The views of a scene show one set of named points, each view turned or mirrored, shifted and resized as a whole, with a little noise and some points left out.

Scene 1
View 1
(221): [ 20 -15 -18  10  47  -1   1  -4   1 -42 -49 -13 -12   7]
(173): [ -3 -34  -3  -8   6  21 -42  -9  -3  -9  44  14 -16   2]
(182): [ 12  -8 -12   3  33   2 -14   4  -9 -29 -17  -3 -17  -3]
(217): [ 19 -18 -14  10  29  19   8 -12   0 -36 -25 -16 -10  12]
(192): [ 24  -5 -17  12  40  10  18  -1  -7 -39 -48 -22 -13   7]
(193): [ 12  -7 -12   6  30  11  -6   3 -11 -28 -10  -5 -17  -2]
(201): [ 12   6 -19   6  56 -23 -18  16 -13 -36 -48   3 -23 -16]
(98): [  2 -30  -5  -2   7  22 -29 -10  -4 -15  29   7 -15   4]
(204): [  8 -10 -14   3  39  -8 -22   8  -8 -29 -24   6 -21  -9]
(53): [  8 -33  -6   0  10  26 -22 -15   4 -22  17  -1  -9  10]
(105): [  2 -14  -7  -1  20   7 -31   4 -11 -17  14   9 -21  -6]
(145): [  0 -38  -5  -5  15  11 -43 -12   3 -19  22  12 -13   6]
(158): [ 13   3 -15   6  41  -6 -10  13 -14 -30 -29  -3 -23 -11]
View 2
(145): [  9  -9  10  12   6  -5  23 -17  11  -3  -2  -3  12  -7]
(53): [  7   2  -6  13   7  -8  28 -21  15   4  -2   0  14   5]
(193): [-14  -3 -12   6   5   0  31 -18   3   6   3   5  -7  11]
(182): [-15  -9  -9   4   6   4  32 -16   2   5   7   3  -8  10]
(217): [-10  -2 -20   4   7   1  41 -15  13  13  11   9   3  22]
(192): [-23  -6 -26  -2   6   7  45 -13   8  17  18  12 -10  28]
(158): [-25 -12 -10   0   6   7  34 -15  -4   6  11   7 -18  13]
(201): [-32 -25  -7  -2   6  13  35 -10  -7   5  21   7 -24  11]
(173): [ 11   2   9  17   4 -12  17 -24   8  -5 -12  -6  12 -10]
(221): [-19 -18 -22  -4  10  11  51  -9  13  16  29  15  -3  25]
(98): [  6   1   0  14   5  -9  22 -21  10   0  -7  -2   9  -2]
(204): [-17 -18  -2   2   6   7  31 -15  -2   2  13   4 -12   4]
(105): [ -6  -4   3  10   4  -3  20 -20   0  -2  -2  -2  -4  -2]
View 3
(158): [-18 -11   1 -12  -2  32 -34 -21 -36 -20   2  19  65   6]
(182): [-18  -5  -4 -13   0  31 -12 -16 -32 -27   1  16  51  11]
(217): [-17 -22   7  10   4  13 -21  -9 -40 -31  -3  -9  52  10]
(145): [-13   7 -10  -2  13  35  39   1 -17 -35   3   1   8  20]
(193): [-14  -8   0  -4   5  33 -13 -13 -28 -23   4  11  47   6]
(221): [-28 -18  -8  -5  -7   7 -29 -19 -49 -40 -13   4  68  15]
(204): [-21   0 -17 -23  -2  32  -7 -21 -34 -30  -3  24  53  13]
(53): [-10  -8   5  13  17  29  20   3 -23 -32   4 -10  17  12]
(201): [-30   0 -22 -35 -14  28 -30 -31 -44 -30  -9  38  76  14]
(105): [-12   7  -5 -11  10  46  15  -8 -17 -21   9  15  26  13]
(192): [-20 -23   5   1  -7  11 -46 -19 -48 -30  -6   3  75   5]
(98): [ -6  -1   2   5  20  40  27   0 -15 -27  10  -3  11  13]
(173): [ -3  11  -3   4  26  52  57   6  -4 -24  15   0 -12  15]
View 4
(221): [ -3   5  -4 -41  -2 -33   8 -20  16  -7  -4 -30   7  10]
(105): [-10  25  -7  -6   6  -9 -20   5   7  -7   1  -9  24  32]
(145): [  4  21  -8  -4   8  -1 -18   7   5 -12   0   4  45  27]
(201): [-11  12 -15 -39  22 -33  -3  -8  13  -7   0 -43  -9  35]
(158): [-15  17  -8 -27   8 -28  -8  -7  14  -3  -1 -32  -3  27]
(53): [ -7  20   3  -9 -13 -10 -11  -7  12  -4  -2  -3  33  12]
(98): [  0  22   0   2  -8   0 -19   3   9 -10   0   9  49  17]
(204): [ -7  16 -10 -27  15 -21  -7  -4  10  -9   0 -28   8  31]
(192): [-13  10   3 -36 -12 -36   3 -24  20  -1  -6 -32  -2   7]

In a view up to two points have been moved. Name them for each view, in the order of its rows, or write -.
view 1 | -
view 2 | (221)
view 3 | (158), (173)
view 4 | (53), (98)
